A landscape with many valleys, sampled at points; each row gives a point and its height.
From any point a ball rolls to the lowest of the 2 points nearest to it. It stops when none of these is lower. Distance is the straight distance between rows; heights are no part of it.
J_211: [136 178 163  82  98 121 123 196  86 144 124 124 171 114 118 140 119 143
 115 157 132 129]  (h 36.4)
J_164: [107 124 174 118 163 157 137 103  88 155 103 178 137 176 124 141 167 159
 143  91 145  50]  (h 67.9)
J_693: [ 97 125 126 135 131  92 192 123  88 122 140 133  49 150 113 163 130  87
 129 196 147 145]  (h 82.7)
J_255: [157 117 105 143 118 124 116 124 142 161 155 140  84 149 163 111 102 119
 128  76 112 127]  (h 37.1)
J_730: [ 50 119 111 159 124  65 186 105  61  57  87 127  56 207 114 158 163 101
 130  77  76 175]  (h 52.5)
J_709: [160 119 175  89 147 132 106 116 154 182 158 132 130 121 121 112 142 136
 118 101 134 106]  (h 65.8)
J_762: [ 86 160 127 145 131 137 133 116 126  80 114  80  79 143 110 171 115  74
 144 142 147 145]  (h 55.2)
J_984: [ 88  88 149 132 136 107 145  96  89  61 106 144  82 174 152 150 160 124
 154  95 120 151]  (h 34.5)
J_249: [161 133 118 149 130 113 170 135 115 113 142 116 120 182 119 163 103 132
 125 169 162 161]  (h 75.0)
J_290: [120  94 157 119 166 142 128 101 101 109  95 148 153 175 134 120 154 168
 153  87 120  98]  (h 64.8)
J_103: [170 149 122 122 124 156 124 243 145 140 144 131 217  69 139  92 111 138
  92 166 122 116]  (h 16.5)
J_236: [156 130 114 130 116 114 145 175 134 142 154 128 157  47 154 104 125 115
  98 180 135 131]  (h 41.5)
J_891: [121  93  83 172 145 135 131  80 145  95 109 146 124 152 151 122 145 127
 155  80 113 145]  (h 49.5)
J_121: [145 121  97 137 164 156 114 100 155  75 118 106 120 163 127 135 119 108
 133 158 127 123]  (h 38.7)
J_549: [119  63 135 124 127 124 126 143 156 120 125 168 171 114 112 106 135 149
 134 142 157 152]  (h 51.0)
J_57: [ 96 132  88 187 144 117 122  82 174  16 121  82 119 166 105 123 138 122
 150  71 117 197]  (h 71.7)
J_507: [112 123 112 128  92 116 190 150 100  90 150 121  91 173 116 162  93 120
 116 189 133 139]  (h 80.2)
J_148: [145 180 119 112 115 152 100 139 141 193 183 117 134  82 150  98 152 136
 107 161 122 121]  (h 18.9)
J_809: [153 149  98 159 126 140  96 170 169 121  95 126 169 154 104 145 107 110
 124 131 155 152]  (h 56.2)
J_753: [ 87 114 130 132 126 102 155  89 104 168 112 142  67 127 141 169 123  68
 130  74 121 116]  (h 44.0)
J_766: [ 82 108 123 151 163 113 172  58  86 127 106 109  52 127 149 163 135  83
 151 111  93 140]  (h 47.7)
J_767: [ 89 155  83 135 136  98 144 107 133  78 125  84 103 139  93 177 116  96
 125 154 106 173]  (h 47.8)
J_909: [209 164 126 129 102 151  94 181 182 155 149  99 134  71 160  70 126 141
 108 134 127 139]  (h 33.1)
J_207: [ 89 151  98 160 143 117 100  89 161  63 111 115 101 179 107 138 140  99
 132 102 137 176]  (h 66.6)
J_612: [130 184 159 109 117 110 145 170  88 165 132 120 121 148 107 166 124 114
 119 164 148 101]  (h 28.6)
J_288: [151 105 107 132 121  94 152 141 123 153 128 121 109 151 122 158  85 134
 113 112 152 149]  (h 69.1)
J_43: [ 95  94 165  93 113 138 106 109 119 132 104 146 161 103 111 131 145 142
 115 102  98 121]  (h 35.5)
J_97: [165 195 144 102 144 149 158 181 149 217 174 124 157  51 149  90 152 185
 126 166 152  43]  (h 15.4)
J_79: [130 114 133 120 170 147 146 109 134 120 135  98  91 111 127 140 121 107
 124 164 114 116]  (h 32.5)
J_477: [148 130  79 137  94 125 115 127 144 129 149 107 153  74 116 108 138 153
  85 162  91 178]  (h 40.5)
J_487: [152 160 143 111 125 109 142 111 136 225 199 139  96 104 144 103 120 151
 140 120 139 116]  (h 20.1)
J_523: [122  90 129 124 113 162  71 130 164  88  98 138 153 132 147  99 110 130
 135  98 112  86]  (h 25.4)
J_819: [110  86 114 168 150 150  68 123 175  35 101 117 144 172 110  86 108 119
 177  84 125 144]  (h 80.7)
J_831: [143 156 124 139  58 139 162 148  85 186 158 139 140 121 119 142 126 149
 124 155 150 128]  (h 51.9)
J_919: [118 106 174  92 100 134  69 146 119 114 117 142 196  96 102 108 145 165
 136 127 118 135]  (h 41.2)
J_317: [ 99  65 138 133 146 124 111 123 166  78 115 147 144 127  98 108 137 119
 130  92 118 158]  (h 56.6)
J_154: [165 121 142  97 154 193 110 169 181 135 134 126 185  82 128  75 118 155
 129 147 144  63]  (h 19.5)
J_949: [ 88 133 136 146 116  95 181  97  80 106 136 155  67 199 103 154 166 126
 150 173 141 121]  (h 78.2)
J_895: [104 162 161 115 102  96 158 146  50 182 160 140  77 143 142 139 124 103
 127 190 134 105]  (h 19.1)
J_621: [210 113 114 139 114 160  92 166 216 135 154  93 151  95 123  67 110 123
  97 133 103 150]  (h 39.3)
J_964: [115 156 146 125 105 114 138 134 101 163 170 133  58 117 178 151 114 100
 142 155 157 109]  (h 27.9)
J_440: [130 106 112 163 138 140 145  95 136  87 119 135  99 151 158 129 118  96
 121 110 142 120]  (h 44.2)
J_237: [171 179 138 113  91 132  87 161 148 154 171 110 144  67 129 128 132 120
 118 130 130 148]  (h 26.0)
J_470: [ 44 115  96 160 128  57 151  88 112  32 105  96  74 173 111 155 143 103
 125  58  86 189]  (h 60.9)
J_795: [ 97 129 109 121 154 115 178  71 113 102 144  99  88 129 116 172 131 108
 132 147  97 143]  (h 39.9)
J_508: [164 109 103 137 146 106 105 100 163 127 137 100  81 150 162 130 106 116
 110  89 100 172]  (h 44.5)
J_618: [169 150 114 107  82 148  98 162 138 126 132 105 173  92 127 113 121 151
 125 173  97 136]  (h 33.5)
J_529: [151 189 127 110 112 122 121 130 104 230 170 139 124  99 141 136 138 154
 125 156 125  91]  (h 11.7)
J_450: [ 85  90 143 107 106 120 111 126 137 127 155 141 131 107 117 131 130 107
  98 147 116 123]  (h 28.0)
J_800: [ 82 128 156 157 130 112 165  81  58 109  85 159  81 177 113 166 187 116
 167 139 118 111]  (h 74.4)
J_694: [106 129 137 135 108 111 152  75 107 165 136 125  73 110 166 164 106  97
 161 113 155  84]  (h 36.0)
J_61: [154 158 168  87 136 154 114 192 135 178 117 131 197  90 140 124 107 179
  99 128 148  76]  (h 3.3)
J_951: [ 77 104 133 158 107  88 184  67  71  86 106 120  53 195 136 149 171 120
 170  69 103 174]  (h 43.6)
J_24: [119 130 112 117 151 160  83 135 127 130 117 141 170 133 131 104 123 130
  98 117 120  86]  (h 20.0)
J_122: [138 142  96 146 106 123 161  98 114 168 142 122 117  63 133 142 120 121
 133 186 143 133]  (h 26.1)
J_120: [185  82 119 133 132 133 117 136 197 129 111 127 149 120 112 101 102 137
 120  84 134 148]  (h 43.5)
J_345: [ 86 114 144 144 120  95 141 124 112 118 131 149 128 144 102 139 148 102
 116 126 155 139]  (h 18.0)
J_3: [101 129 121 141 125 101 136  96 104 181 144 147 107 119  94 130 147 124
 136 123 143 135]  (h 7.0)
J_501: [118 136 138  96 149 148 147 133 132 167 142 121 116  86 141 123 120 105
 110 163 114  77]  (h 26.3)
J_697: [150 129  81 149  92 124 145 128 147 163 158 112 133  70 169 112  98 135
 117 160 107 143]  (h 34.6)
J_782: [122  89 171  97 149 176 132 135 171 136 140 124 166  95 119  96 123 126
 129 131 161  68]  (h 24.3)
J_242: [166 135 143 107 152 188 123 222 197 131 143 117 218  66 112  50 106 134
 116 156 135 108]  (h 22.8)
J_442: [ 79  95 139 144 144 114 124 105 101  69 109 171 115 187 115 134 155 104
 112 142 133 128]  (h 26.8)
J_861: [163 116  90 133 122 133  90 133 177  92  87 119 151 115 105 131  88 116
 124  87 121 173]  (h 49.7)
J_574: [168 159 155  91 160 162 127 231 116 141 125 125 213  98 148 109 100 167
  84 171 120  66]  (h 9.9)
J_968: [117 133 106 132  95 144 125 127 118 103  95 134 166 159 112 162 127 139
 143 152 113 146]  (h 42.5)
J_73: [145 140 117 140 160  87 132  92 114 138 145 114  64 159 156 159 127 117
 141  96 115 172]  (h 51.7)
J_53: [142 161 123 114 135 120 118  72  92 148 115 129 108 148 131 164 153 161
 148 135 109 141]  (h 27.7)
J_669: [104 139 146 114 105 149 129 111  75  88  89 111 141 175  79 168 147 136
 149 126 116 113]  (h 48.8)
J_654: [ 90 118 158 109 140 116 146  90  68 147 115 169 103 175 126 150 176 138
 130 130 128  90]  (h 70.9)
J_810: [161 163 139 120 137 119 125 102  93 212 131 139 132 143 138 158 141 180
 136 128 134 121]  (h 20.2)
J_888: [104  78 129 138 140 126 114 113 111  95  85 163 172 169 103  97 142 139
 123  83 122 132]  (h 61.2)
J_278: [144 138 155  89 123 160  49 185 143 105 117 141 214 112 117  82 119 131
 136 130 106 113]  (h 46.1)
J_294: [199  71 129 119 128 161 110 177 201  98 110 126 162 101 123  62  86 145
 129 132 157 141]  (h 36.8)
J_413: [124 114 116 140 149 102 155  78 120 201 157 166 102  86 129 122 136 127
 120 169 140 127]  (h 17.0)
J_778: [156 109 165 109 181 125 120  88 143 158 136 120  90 139 158 126 145 123
 125  78 136 112]  (h 62.1)
J_488: [ 63 104 128 149 164 102 134  97  96  23  70 102 103 171 121 145 168 114
 160  49  82 177]  (h 67.6)
J_431: [146 157 118 141 114 125 114 116 139 228 152 149  97 119 154 112 107 119
 134  81 157 121]  (h 28.8)
J_744: [144 147 138  89 153 147 146 156 140 218 155 113 134  40 153 104 124 128
 123 156 139  45]  (h 20.5)
J_323: [156 121 153 143 165 119 121  99 120 117 120 128  76 158 163 141 166 113
 150  43 133 145]  (h 57.9)
J_37: [160 133 114 128  95 137 124 103 112 123 118 125 134 125 143 156 121 170
 125 158 127 166]  (h 35.3)
J_643: [123 154 150 102  69 122 125 164  98 191 136 117 151  82 121 167 118 153
 134 129 137 132]  (h 44.3)
J_842: [142 113 125 110 127 124 116 162 143 126 133 160 180  87 125  98 121 128
 108 168 156 117]  (h 46.2)
J_422: [151 188 148  99 140 129 135 166 132 211 143 154 178 104 145 112 133 197
 129 126 152  44]  (h 10.1)
J_972: [155 154  93 153 108 108 133 166 140 152 140 136 144 116 119 134  91 108
  99 142 156 153]  (h 62.5)
J_859: [115 158 101 162 125 118  74 143 154  71 121 129 141 141 110 117 124  93
 119 129 153 168]  (h 61.5)
J_768: [140  70 132 125 122 169  93 150 186  64 107 141 176 119 130  75  94 154
 154 118 126 129]  (h 30.8)
J_309: [115  82  92 174 120 128 110 100 186  41 122 109 140 148 125  92 125 127
 164  95 146 193]  (h 76.7)
J_929: [130 155 127 108 152 164 112 182 117 120 130 142 175 139 147 107 115 148
  85 163 137  66]  (h 15.5)
J_371: [ 90 123 138 129 125 136 145 108  95  63  64  89 113 193  93 183 127 130
 149 116  84 153]  (h 55.3)

For each start below, name the point where the ball stops.
J_693 | J_3
J_778 | J_529
J_891 | J_61
J_861 | J_61
J_470 | J_3
J_819 | J_3
